Points on a hilly landscape, in no order, each with its height.
A ball rolls from a point to the lowest of its 2 nearest points, and stops where none of them is lower. Distance is the straight distance between rows; heights are no part of it.
nuve h=18.6: 100 124 126 120 161 131 132 133 160 103 120 144 113 183 125 118 116 108 131 140 118
busu h=38.8: 140 134 101  85 144 136 124 175 143 101 147 123 108 151 175 118  97 102 179 135 114
zumet h=15.5: 161 136 134  93  89 162 127 154 130 124 164 117 120 143 106 151 109 145 146 126 131
dod h=21.4: 130 105 113 175 106 148 148 120 133 131 127 135 137 123 110 129 151 169 112 136 143
dumal h=38.5: 116 131 101 132 146 148 138 114 164  94 106  96 151 139 159  91 117 124  97 132 134
mosi h=30.1: 167 156 140 127  98 124 127 200 115  72 178 119 109 161 102 141  85 137 157 102 144
refo h=41.0: 108 125 125 152 117 179 133 125 142 111 144 107 105 155 119 142 105 127 114 109 148
gotiz h=71.4: 139 117 173 112 152 110 124 165 104 123 131 146 118  96 136 130 143 119 168 101 134
Rukir h=22.0: 126 165 173 105 168  91 126 183 124  93 148 143 166 132 113 111 140 102 130 129  97
Gimi h=22.7: 187 147 162 108  89 136  96 144 129 129 196 110 118 148  92 160 119 145 121 126 132
Nebi h=24.1: 104 136 120 108 200 120 147 148 162  96  94 144 115 138 152 138 118  98 138 129 108
lem h=27.3: 102 133 113 111 174  94 138 112 137 114  77 150 102 123 137 119 125 121 147 113 109
Tif h=35.2: 108 104  91 141 135 137 137  91 164 119  85 123 146 133 138 104 166 126  92 149 134
segos h=66.5: 106 130 163 132 119 130 136 135 127  84 156  94 127 127 133  87  96 118 143  83 128
vep h=42.6:  85 140 172 139 164  77 118  93 132 164 109 159 135 113 132 123 191 117 115 112 108
Bebem h=73.6: 112 102 159 100 147 140 106 151 143 116 167 146  79 137 127 100 138  97 179 103 139
fuli h=57.7: 138 121 125  93 100 114 135 119 146  99 146 118 123 146 100 136 159 158 129 127 145
bote h=57.2:  94 130 100 146 146  59 125  88 116 146  60 169 123 113 120 108 109 115 128 132  88
Tup h=25.4: 182 127 163 162  97 153  53 151  84 147 215 118 120 118  99 136 100  95 127 130 119
siv h=70.6: 141 105 168 110 115 139 140 180 120 118 135 117 142 107 133 106 147 130 147  86 165
popo h=47.7: 137 137 177  89 149  97 122 102 134 191 135 132 137  82 157 129 203 109 106 128 135
tete h=45.7: 159 143 162  90 134 150 143 149 107 147 162 116 114 101 127 168 121 107 140 118 105
Nif h=58.8: 105 106  76 177  72 117 144 138 163  89 118 125 147 159 106  99  91 176 129 129 160
pifim h=47.2: 109  92 125 112 108 157 124  91 158 127 128 103  83 129 128  95 121 125 149 121 146
viza h=29.1: 126 106 111 141  95 113 104 100 104 163 121 169 118 140 104 122 147 149 130 128 125
Vadad h=24.4: 132 136 105 156 101 107 103 125 108 149 136 152 120 153  93 148 103 171 128 152 120
gezi h=56.2:  86 132 106 185 109 144 134 140 149 100 148 129 128 169  90 127  84 178 116 124 154
pez h=15.3: 137 120 108 130  93 156 159 146 119 121 124 123 144 143 112 159 126 180 127 128 151
dor h=36.9: 115 138 106 143 152 189 148 113 126 128 118 103 106 119 143 145  89 130 136 117 118
meti h=69.5: 110 110 175 138 119 115 142 144 116  93 149 113 149 106 118  83 164 146 138  88 157
rem h=26.9: 102 137 117 177 133 128 156  85 108 141  96 126 102 119  95 156  94 165 121  96 123
lenen h=40.5: 162 142 130  71 121 166 125 191 129 121 159 122 135 141 159 130 117  86 163 145 109
pozan h=42.8:  95  96  91 144 142 117 117 120 159 116  86 162 110 144 135  79 114 121 143 131 160
Sukon h=20.3: 125 128 103 176  87  97 121  76 111 173  94 125 172 104 125 108 163 164  99 127 109
Bimi h=53.1: 120 119 127 118 124  62 128  94 142 150 100 150 127 128 110 105 182 142 128 131 113
zotu h=24.6: 133 144 115 151  80 119 116  88 102 155 131 126 163 106 138 111 128 139 101 137 110
pab h=35.7: 153 145 115 127 145 113 123 140 104 133  97 130 173  92 165 110 104  97 134 156 107
gutep h=28.9: 181 158 161 150  95 139  79 130 102 151 214 119 119 140  93 172 111 102 110 153 125
Vabiz h=55.8: 144 110 114  85  91 147 138 138 173 115 137 122 118 151 135  99 162 170 145 131 177
zenu h=46.8: 148 143 156  65 159 138 154 162 130 137 127 126  96 110 148 165 135 109 168 126 103
denak h=63.5: 117 126 122 114 114 127 143 161 148  72 110 116 140 141 152  65 109 128 137 110 156
nagu h=45.8: 139 135 160  98 145 149 163 144 135 136 126 110 186  87 153 144 177 108  96 147 132
karu h=64.9: 108 117 138 124 100  93 121 131 134  88 141 123 115 135 116  66 103 123 136  98 170
laf h=49.2: 130 116 111 141  89 146 107 130 142 130 176 129  86 165  95 122  96 168 151 120 155
Lafup h=27.1: 118 148 133 165 148 135 140  92  85 165  80 120 166  88 166 160 126 121  93 115 116
Zag h=37.1: 150 134 114 120 128 151 119 130 114 143 120 126 129 112 165  96  98  97 152 146 103
Vapig h=34.7: 140 149 100  93 129 151 130 134 118 131 152 117  92 141 136 150 100 106 140 144  83
Vame h=6.7: 169 120 112 108  87 168 135 154 130 115 131 119 117 123 124 134 108 170 142 110 172
bugu h=27.5: 115 128 137 167 113 127 104  94 112 151 123 121 172  96 159  84 150 103  94 138 132
zusuk h=27.2: 110 137 185 105 167 116 132 155 137 104 169 150 157 128 124 139 164  82 105 138 115
tadu h=34.4: 142 142  99 126 155 167 139 108 123 149 111 121 124 109 156 178 100 110 117 139 100
Zofi h=40.9: 118 120 150 137 136 136 127 142 147 137 142 137 190 151 122 163 170 130  73 169 140
tob h=37.0: 122 110  67 143 121 178 124 108 150 136  84  96 117 137 151 108  94 144 125 129 158
kas h=54.5: 104 127 115 155 140  52 155  92 125 146  72 162 104 127  99 147 182 150 123 123 113
pelol h=48.9: 135  95 126 110 115 150 117 101 137 156 126 126 100 119 135 118 172 120 127 129 139
gutos h=38.4: 125 164 150 121 163  77 121 109  96 162 125 157 132 125 132 155 140  99 123 137  77
Res h=43.9: 130 102 151  92 121 140 146 158 156 138 149 145 176 122 139 140 188 111  94 154 154
fiv h=36.8: 130 157 105 112 138 141 109 147 117 111 149 106 104 122 140 112  71 113 165 130 104
govin h=34.6: 168 146 113  89 138 137 139 165  96 143  96 126 173  78 176 142 112  68 139 164  97
sibav h=50.4: 135  98 130 117  92 122 125 117 126 145 131 133 143 105 133  89 186 143 138 130 164
getu h=39.8: 126 129 185 119 156  69 104 116 110 163 138 151 158 117 142 160 160  71 105 143  85
peli h=29.8: 105 104 121 156 126 130  97  73 148 165 112 129 130 131 165  84 138  99 107 147 117
bur h=53.2: 136  93  94 102 142 167 146 153 151 119 100 126 136 135 153 122 144 139 142 140 166
Safuf h=30.0: 134 124  85 108 131 117 132  90 135 137  85 138 105 129 143 128 105 133 149 136 105
Seda h=15.7: 159 160 161 133 141  82 114 177  86  89 138 154 150 141  88 139 132 117 140 131 115
sini h=13.8: 126 133 110 182  86 126 127  86 126 164 134 123 149 116 111 141 177 173 102 133 142
vepu h=68.1:  94 130 162 125 139 112 168 132 140  91 126 109 146 126 112 108 127 143 115  95 138
pok h=44.0: 185 138 167  92 109 155 126 168 103 117 194 111 118 114 138 160 100  72 135 135  97
nosa h=19.2: 114 149 137 164  98 120 143  98 124 123 132 119  86 137  67 152  94 180 124  96 118
Sab h=19.9: 159 121 135 148  83 127  71 141  85 143 184 124 125 127  95 115 113 135 128 137 136
Bom h=47.6:  82 110 143 183 137  97 142  92 126 130 128 136 122 140  95 106 153 149  96 106 132
tad h=52.0: 114 153 147 111 129 112 133  74 132 141 106 106 145  98 142  90 146 134 110 118 116
botop h=31.2: 124 130 163 106 175 158 129 146 127 141 159 125 161 137 154 155 135  73 112 144 105
Kino h=56.0:  92 122  90 169 135  75 143  61 136 141  58 136 118 126 114 111 143 143 124 120 119
Nimov h=70.3: 144 157 109  86 132 140 148 135 131 102 119 101 167 123 140 137 119 119 112 156 100
vipo h=50.0: 149 109  69 139 173 173 121 155 158 143  95 124 121 158 168 169 127 122 128 166 141
vevu h=33.0: 136 114 157 151 118  89  99 141  96 146 126 165 114 136 101 153 164 149 136 125 129
zile h=12.4: 179 157 141 138  74 108  95 138  95 130 178 103 128 128  94 114  76 146 134 111 138
teka h=72.1: 142 141 182 110 140 105 111 170 118  92 148 121  87 107 129 100 114 115 177  79 136
mifor h=33.3: 148 142 125 101 163 161 136 162 116 144 144 126 147  97 170 165 114  65 126 154 103
Nur h=41.2:  98 159 178 131 173 101 120 102 137 190 118 157 158 116 144 168 180  90  97 134 104
Gapad h=24.9:  96 132 149 141 146 111 159  91 107 138  99 129  90 111 118 141 123 135 137  80 135
siz h=74.5: 130 111 151 112 120 158  98 161 143 100 182 121 106 171 135 119 131  99 161 123 157
lema h=62.4: 134 122 124 125 119 123 133 161 115 104 110 137 166 114 144  99 121 141 147 136 152
funat h=54.4: 146  92  78 100 107 143 136 146 155 122 102 130 106 157 134 123 136 174 153 136 155
fibu h=50.3:  95 137 142 159 120  99 142  71 134 122 120 111 153 118 120 104 164 157  79 117 119
lasil h=45.2: 103  66 103 172 136 127 109 127 135 128 105 165 127 142 129 103 158 128 143 142 184
megep h=21.9: 172 162 142 151 106 114  99 168  91  90 182 109 100 145  68 134  73 151 140 106 134
Kovas h=37.2: 118 134 113 163 119 155 124 135 132 149 132 143 178 152 115 183 141 139  70 165 113
fonu h=42.1: 174 129 130  94 105 170 133 213 107 137 179 113 135  96 171 155 105  69 158 148 109
togod h=22.5: 158 153 129 115 125 102 134 164 105  92 154 132 135 157 104 147 100 144 138 131 114
ritut h=47.5:  98  77 123 140 133  89 115 142 146 116 125 177 143 134 135  81 174 126 141 149 152
zituf h=44.6:  76 107 150 147 153  99 111  78 153 145 125 131 115 128 122 117 162 108 104 107 119
ziviz h=14.4: 130 136 121  96 124 153 141 143 114 116 107 123 109 120 158 139 104 158 154 102 142
para h=34.5: 126  99  72 148 166 148 125  97 148 132  59 115 103 121 157 134 108 124 133 123 153
dabis h=47.8: 143 140 118  68 189 150 143 154 150 126 121 119  79 148 155 171 123  95 152 148 104
tavil h=52.8: 119 100 111 165  85 128 132 164 147  96 147 129 104 153  89 133 102 182 138  94 176
lav h=24.5: 129 126 140 139 137 130 146 113  99 158 100 134 164 105 138 157 155 133 117 118 132
dere h=60.9: 126 116 102 138  99 113 135 142 144  98 130 132 163 145 102  84 125 162 122 141 142
Kemet h=36.3: 113 133 166 149 154  67 110 111  82 152 120 171 118 133 101 163 139 126 125 110  92
nug h=32.4: 142 165  85 116 127 138 146 103 118 157 109 119 117 134 131 150  95 133 127 155  89
Vepot h=45.9: 129 129 134 159 114 154 107 128 141 111 188  99  83 168  81 145  89 143 125 102 144
dazek h=21.1: 143 131 127  99 122 140 143 135 101 139 128 126 142 103 122 158 142 155 118 143 129
Tapub h=51.8: 119  95 106 106 118  86 141 114 135 126  91 141 136  97 126  73 188 153 130 134 140
tum h=48.7: 130 114  93 109 180 173 130 130 153 142 104 116  77 138 151 164 130  98 143 145 122
lanar h=32.2: 118 113  69 153 146 134 129 110 113 139  81 124 100 109 153 121  82 119 149 147 107
Foter h=72.8: 105 121 188 114 158  98 105 139 146  97 142 139 110 121 126  79 136 100 173  97 132
sor h=51.6: 142  96  84 143 154 187 131 139 168 104  84 130 142 147 167 134 132 111 113 155 169
mup h=9.8: 104 131 113 153 138 118 105  93 130 132 132 142 112 158 117 123 109 114 117 139 117
gof h=44.9: 113 118 136 138 111 170 141  80 133 137 141 100  88 115 122 119  98 148 133  88 149
Bot h=27.4: 130 181 130 167 115 136 137 114 119 124 144 116 126 142  75 180  73 180 103 115 115
bug h=32.3: 119 103 116 114 111 119 116  78 158 150 110 139 145 138 134  93 166 111  99 175 129
Tibav h=69.4: 126 164 152  87 134 113 170 139 130  84 128 117 163 120 123 115 122 137 118 128 115
Lapo h=70.9: 152 168 144  79 132 117 163 103 129 132 120 100 170 100 153 162 143 115 100 143  88
gapu h=32.9: 123 155 118 151 140 143 129 133 113 138 127 127 138 144 105 202 113 163 103 142 109
Viguv h=39.9:  99  99  64 189 127 152 120 133 157 110  90 127 114 142 140  94  83 121 130 130 163
gavo h=19.4: 129 153 160 111 135 131 153 115  97 111 117 112 108  92 137 126 108 142 143  98 123
vak h=18.3: 119 121  81 175 117 144  89 112 129 164 151 152  99 162 109 136  95 143 112 158 117
riro h=46.9: 130 148 180  84 129 119 157 114 125 157 123 116 165  79 137 123 186 113 102 119 117

Call two points neighbours if one is among the 2 nearest of the other. Go from one point of each pair to the other, from neighbour to neighbour, staying as low as possible. Name the highest point that can't be avoided.
Seda and Vame: mosi
Safuf and sini: tadu
Vame and nosa: rem
Vame and zile: gutep
Vame and sini: dod

Where does a ball stop that starts at each point below?
dumal: sini
Vabiz: Safuf
Zag: Seda
fibu: mup
tete: Safuf
ritut: Safuf
riro: nosa
